Each row is a point on a tangle of strands that fork, close into loops and nearly touch. The rows are in no order.
In the rows, 128 means zero.
Two points are linked if the straight distance between their rows is under 110. Some points are linked to none.
beri: [129 105 104 152 106 155 124 143 157 117 205 146 104  91 129  99  97 159
 149 133  89 155  70 134 133  82 141 181 141  72 194 168 191 107 136 124]
gos: [ 40 155 132 102  87  69  97 131 132 151 142 112  93 126 162 163 116 114
 126 119  66 165 148 109 203 134 104 201 133  77 127 147 146 138 156 152]
Nid: [109 147 171 129 117 150  55 154  43 133 102 132 109  95 169 103  73 135
 128 103 144 156 121 143 171 108 149 224 120  70 128 115 168  48 140 153]
nise: [128 150 135  96 134  93 152 125 122 137 110 104 124 159  86 152 161 121
 114 134 148 114 136 138 114 137 100  81 120 206  94 107  96 194 141 108]
Gitib: [135 137  77 120 128  75 183 133 164  91 147 105 161 156 132 169  94 114
 130 148 116 104 132  76  97 142 121  80 130 117 114 183 112 154 150 143]
Pud: [ 48 140 139 122 134  75 145 111 185 165 132 109 118 130 160 159 164 117
 105 122 109 176 172 143 182 195  83 170 141 116 143 136 115 137 125 167]
Vugo: [106 125 104 121 162  80 180 141 172 132 120 122 194 153  95 137 179 119
 107 141 169 135 135 144 106 164 107  66 134 210 115 125 105 161 136 132]
zave: [126 129 105 126 106 120 145 128 143  92 151 137 122 129 127 136 109 137
 137 122 103 109 121 102 111 122 118 120 132 101 140 156 141 139 135 128]
von: [200 137 100 122 129 130 125 130 124  87 118  82  97 151  89 167 137 138
 140 149 107  98  90 121  74  83 140  41 128 158  85 141 115 161 132  88]
bul: [182 101 169 145 120 184  87 141  62 145 120 140 122  97 105  97 114 139
 126 128 181 113  91 136 136  75 138 147  73 140 134  75 143  88 102  89]
rin: [145 137 135 114  99 159  92 104  89  98  90 165 108 119 166 117  92 131
 156 115  99  97 155 112 122 135 155 147 124  55 105 111 128  85 118 131]
lok: [ 70 143 167 131 135 130  90 125 112 157 116 139 129 121 163 112 125 125
 119  96 137 172 157 147 187 158 125 217 143 106 138 117 135  95 116 168]
Gegev: [139 151 120 106 118 167 123 101 100 104  93 179 165 110 158  97 103 117
 126 102 140 115 184  97 119 172 148 143 129  87 107  96  99  78 100 147]
sofu: [ 42 150 141 115 112  77 115 120 154 162 143 122 107 127 159 154 142 118
 113 113  91 172 153 129 200 160  96 198 144 102 141 142 136 142 139 161]
Vapot: [ 83 104 101 129 161  97 197 170 202 147 190 132 165 138  96 107 151 131
  96 131 150 163 116 139 122 136 101 131 159 181 190 164 144 166 143 133]
kazo: [153 117  97 128 126 129 161 159 157 104 171 131 147 127  76 113 126 140
 123 139 128 129  90 125  91  92 119 110 136 160 157 156 155 153 133 108]
Gemoz: [189 104 125 133 120 177 124 143 125 114 138 141 165 111  51  97 133 137
 125 130 172 111  92 135 102  70 129  92 102 191 130 104 126 112 124  89]
Lani: [176  99 104 171 117 181 122 131 137  97 163 165 132 100 131 100 106 153
 159 131 113 117  93 124  87  86 154 129 140  85 171 151 163  81 128 114]
kuli: [118 120  77 129 111  99 158 109 154  98 143 125 106 159 160 191  75 105
 158 135  69 105 156  76 114 125 128  90 124  61  91 183 119 112 151 136]
nar: [ 94 131 164 134 160 153 115 111 130 159  93 135 153 113 168  96 148 117
 107 108 166 167 189 148 161 193 132 168 140 128 131  91 102  90  87 156]
fipir: [214  90 102 152 119 184 121 151 143 107 151 141 160 105  64 101 129 140
 145 144 143 123  65 134  68  56 153  88 117 172 150 133 141 103 127  89]
Guf: [129  98 191 123 142 150  96 134  93 178  99 130 123 135  97 101 154 115
 117 120 192 126 141 163 165 122 124 142  97 188 117  76 114 141 114  99]
nezak: [119 115  99 123 143 110 184 168 173 126 177 138 170 139  73 110 140 135
 106 134 152 139 106 131 104 116 106 109 150 186 161 154 143 161 142 119]
seg: [165  98 120 182 121 189  94 125 111 117 161 158 115  86 150 100  97 162
 160 125 109 124  77 138 108  82 166 158 120  65 169 138 171  61 122 117]
Zezan: [ 83 141 113 125 139  81 176 126 164 136 155 118 138 138 125 152 144 121
 103 127 126 135 136 122 138 157  88 126 135 148 145 151 122 179 142 143]
nomus: [156 138 160 126 100 165  64 119  58 115  78 143  90 109 170 111  94 129
 160 132 106 104 128 138 132 109 166 160 111  51 115 106 152  78 126 128]
nez: [ 63 129 158 123 135  77 145 114 173 170 113  93 112 139 153 156 180 117
 109 136 131 164 168 162 168 197  86 137 137 148 138 123 111 176 122 151]
vobe: [213 130 105 131 129 149 102 115 111 105 107  88  62 147 109 167 155 135
 146 150  88 101  77 133  77  63 152  53 113 153  90 131 119 156 134  82]
loro: [199 105  86 139 132 151 137 157 156  95 155 120 141 122  71 125 134 140
 144 153 117 125  71 123  64  71 144  81 138 161 142 157 151 134 131  89]
geti: [156 130  74 118 142  80 180 140 168  86 153  87 165 164 118 172  93 118
 132 167 117 101 111  79  84 124 136  66 146 122 110 197 122 155 149 130]
masup: [ 81 128 176 117 131  89 124 123 149 186  87  96 102 139 147 143 184 113
 123 138 137 157 173 174 168 200  99 139 133 160 129 102 109 179 121 142]
Kupid: [108 151 138 121 140 157 121 100 118 136 102 165 165 110 161  95 121 123
 109  93 147 148 184 113 148 180 133 177 135 105 123  97 106  74  94 161]
Baze: [121 120 190 116 134 133  97 132  92 186  82 124 108 145 114 108 164 105
 128 125 169 129 159 164 164 149 122 145 113 178 114  77 113 159 115 117]
noz: [111 124 136 114 147 105 156 121 139 145  97 123 155 149  92 132 182 117
 116 133 171 126 151 155 119 160 104  73 122 214 104  96  90 171 130 118]
valad: [142 144 171 119 109 165  52 138  41 125  75 138  94 100 177 103  78 127
 149 120 128 126 129 137 147 112 167 192 111  53 110 105 159  63 134 145]
zumal: [134 160 126  95 101 116 137 101 102 110  87 154 128 131 151 133 125 111
 135 126 117  97 178 103 118 171 122 108 129 110 104 108  93 139 122 143]
nazu: [141 116 114 148 102 147 123 125 136  94 155 145 105 114 129 123 109 150
 149 128  92 112  99 121 113 100 133 135 131  83 150 150 163 120 129 118]
riz: [150 116 123 151 105 151  99 105 113  99 128 144  82 113 151 133 113 147
 163 135  73 104  97 128 118  89 149 128 123  66 138 142 162 109 133 114]
lud: [ 79 134 180 136 151 140  96 128 115 168 100 128 133 118 172 105 141 121
 115 103 160 175 172 160 182 176 130 196 144 122 139 102 119 100 102 164]
Mup: [ 73 123 106 128 159  78 192 140 193 146 166 112 153 145 120 145 155 123
  95 133 140 153 132 133 133 158  87 118 141 168 159 153 130 183 143 144]
deneg: [189 128 140 140 106 152  72  98  72 138  81 108  31 137 148 146 150 128
 158 149  62  92  72 152 102  62 171 101 103 108 107 116 146 137 140  95]
keb: [100 127  97 111  95 109 127 107 138 105 129 140  89 139 169 182  82 116
 161 119  55 112 159  88 136 130 130 123 122  47  95 153 124 103 144 136]
rofi: [157 138  85 109 142 112 161 154 156 100 172  65 106 144  91 166 113 132
 121 161 106 124  80 116  94  86 114  86 133 156 118 173 142 193 144 109]
Kur: [ 88 112 154 165 149 165 128 156 128 156 188 157 159  96 133  74  96 159
 104  84 169 155 118 131 154 126 136 204 150 117 182 122 145  63 104 145]
rik: [214 124 119 134 119 159  76 106  96 129 101  94  36 144 115 158 162 133
 147 143  79 107  59 148  92  47 170  85  95 147 101 114 124 153 139  83]
Modoz: [104 141 118 110  95 114 128 113 131 109 131 145 111 128 150 143 105 129
 137 111  90 115 143 100 138 137 118 147 126  77 126 140 128 127 134 142]
rov: [114 112 143 161 141 177 137 152 122 141 172 167 174  96 128  72 100 153
 105  91 179 134 131 121 135 129 137 176 143 124 173 110 134  65 103 136]
lazi: [168 120 122 157 115 151  91  96  95 113 113 130  55 121 156 145 136 135
 161 147  61  97  82 141 109  70 158 104 122  87 122 136 158 121 135 102]
ros: [106 125 185 116 134 113 106 130 115 186  77 112 101 145 129 120 177 107
 126 133 154 142 168 172 164 176 114 139 124 175 119  86 109 174 119 130]
Luni: [ 97 121 159 133 158 151 137 114 143 155  96 133 166 117 155  95 169 115
 109 121 176 158 189 153 148 197 128 132 136 147 132  85  93 105  87 145]
Zete: [ 75 123 156 158 137 144 104 156 122 149 181 142 135 102 137  87  96 158
 111  89 140 174 102 144 189 116 127 232 147  97 179 138 170  79 124 156]
tepo: [103 157 112 112 122  69 174 114 144 129 134 102 129 146 133 168 126 116
 111 137 122 118 142 105 128 155  91 101 126 144 118 149 103 190 149 146]
Tufup: [169 105 146 120 130 161 119 129 117 133 124 136 150 126  55 100 146 132
 115 129 178 111 111 144 129  81 117 100  96 207 116  89 113 135 129  87]
mus: [115 129  98 122 156  85 187 158 170 122 141 132 201 149  93 130 156 125
 104 142 161 128 124 120  97 149 109  78 147 193 135 143 118 153 140 137]
dize: [176 143  79 115 152  81 170 148 155  88 147  61 166 170 100 177 105 124
 130 177 125  90  98  90  74 114 149  39 150 139  79 182 115 167 144 117]
Robok: [111 142 139 121 138 125 149 105 126 135  96 152 163 127 140 113 168 113
 115 121 152 130 181 134 133 185 114 113 132 152 124  93  98 134 109 145]
Vabul: [ 82 137 164 143 124 138  91 143  94 141 145 142 127 112 143 101 107 143
 118  98 139 160 117 144 184 121 126 220 134  94 154 126 160  97 124 151]
vofuv: [141 160 129  93 105 144 114  99  91 111  77 170 130 122 165 112 111 110
 138 114 118 108 186  96 126 172 142 141 126  84  99  95  98 105 111 148]
dak: [130 123  71 125 120  83 175 119 161  89 143 122 140 165 150 188  78 103
 150 141  89 105 155  67 105 142 130  82 123  78  96 186 106 120 148 147]
vam: [146  90 174 117 147 157 104 122 113 166 107 134 138 131  74  98 157 126
 112 121 201 116 132 157 156 101 121 117  92 212 111  77 104 138 125  88]
bil: [115 129 142 142 141 170 131 128 109 131 136 165 178 107 139  82 117 134
 112  93 171 128 155 118 136 152 135 159 135 123 145 102 117  78  98 141]
Romol: [191 143  87 114 152  98 148 149 141  85 134  63 141 166  85 181 123 131
 136 174 121  95  89 100  70  97 151  23 142 152  68 164 111 163 136 103]
vapep: [139  97 113 176 116 167  84 129 123 122 175 144  91  79 151 106 102 160
 165 134  78 147  51 150 138  68 167 180 122  53 178 154 194  85 140 121]
manin: [126 156 126 111 126 112 159 105 119 117  91 155 165 131 140 126 155 108
 117 127 146 114 176 112 115 185 112  94 131 143 108  99  91 141 120 145]
zib: [116 166 130  99 136  70 164 117 130 152 115  82 116 159 117 171 149 114
 107 147 134 118 144 131 119 154  94  79 125 190  90 123  89 214 152 126]

A tip is a point with one link. Name the tips that can be reached along the links from each point below, in the order of the rows.
dize => beri
kazo => gos
nomus => Nid

How many points has the smallest loop of links through each point below? Write - if it is on no loop.
mus => 10
bil => 9
dize => 16
Gegev => 8

A fork is a point with three links, a tip a point with one. Leave the first point through the second and follow the links. Name the first fork or tip that comes.
Tufup; vam => gos
bil; rov => nar
ros; Baze => nezak
Nid; valad => vofuv
rin; nomus => Nid
Lani; seg => beri
von; vobe => nazu

Name the points in between on the shortest way along the links from the first point to the second, in order.
kuli; riz => keb > Modoz > zave > nazu
Pud; Tufup => nez > masup > ros > Baze > Guf > vam
nomus; Robok => rin > vofuv > zumal > manin
deneg; Romol => rik > vobe > von
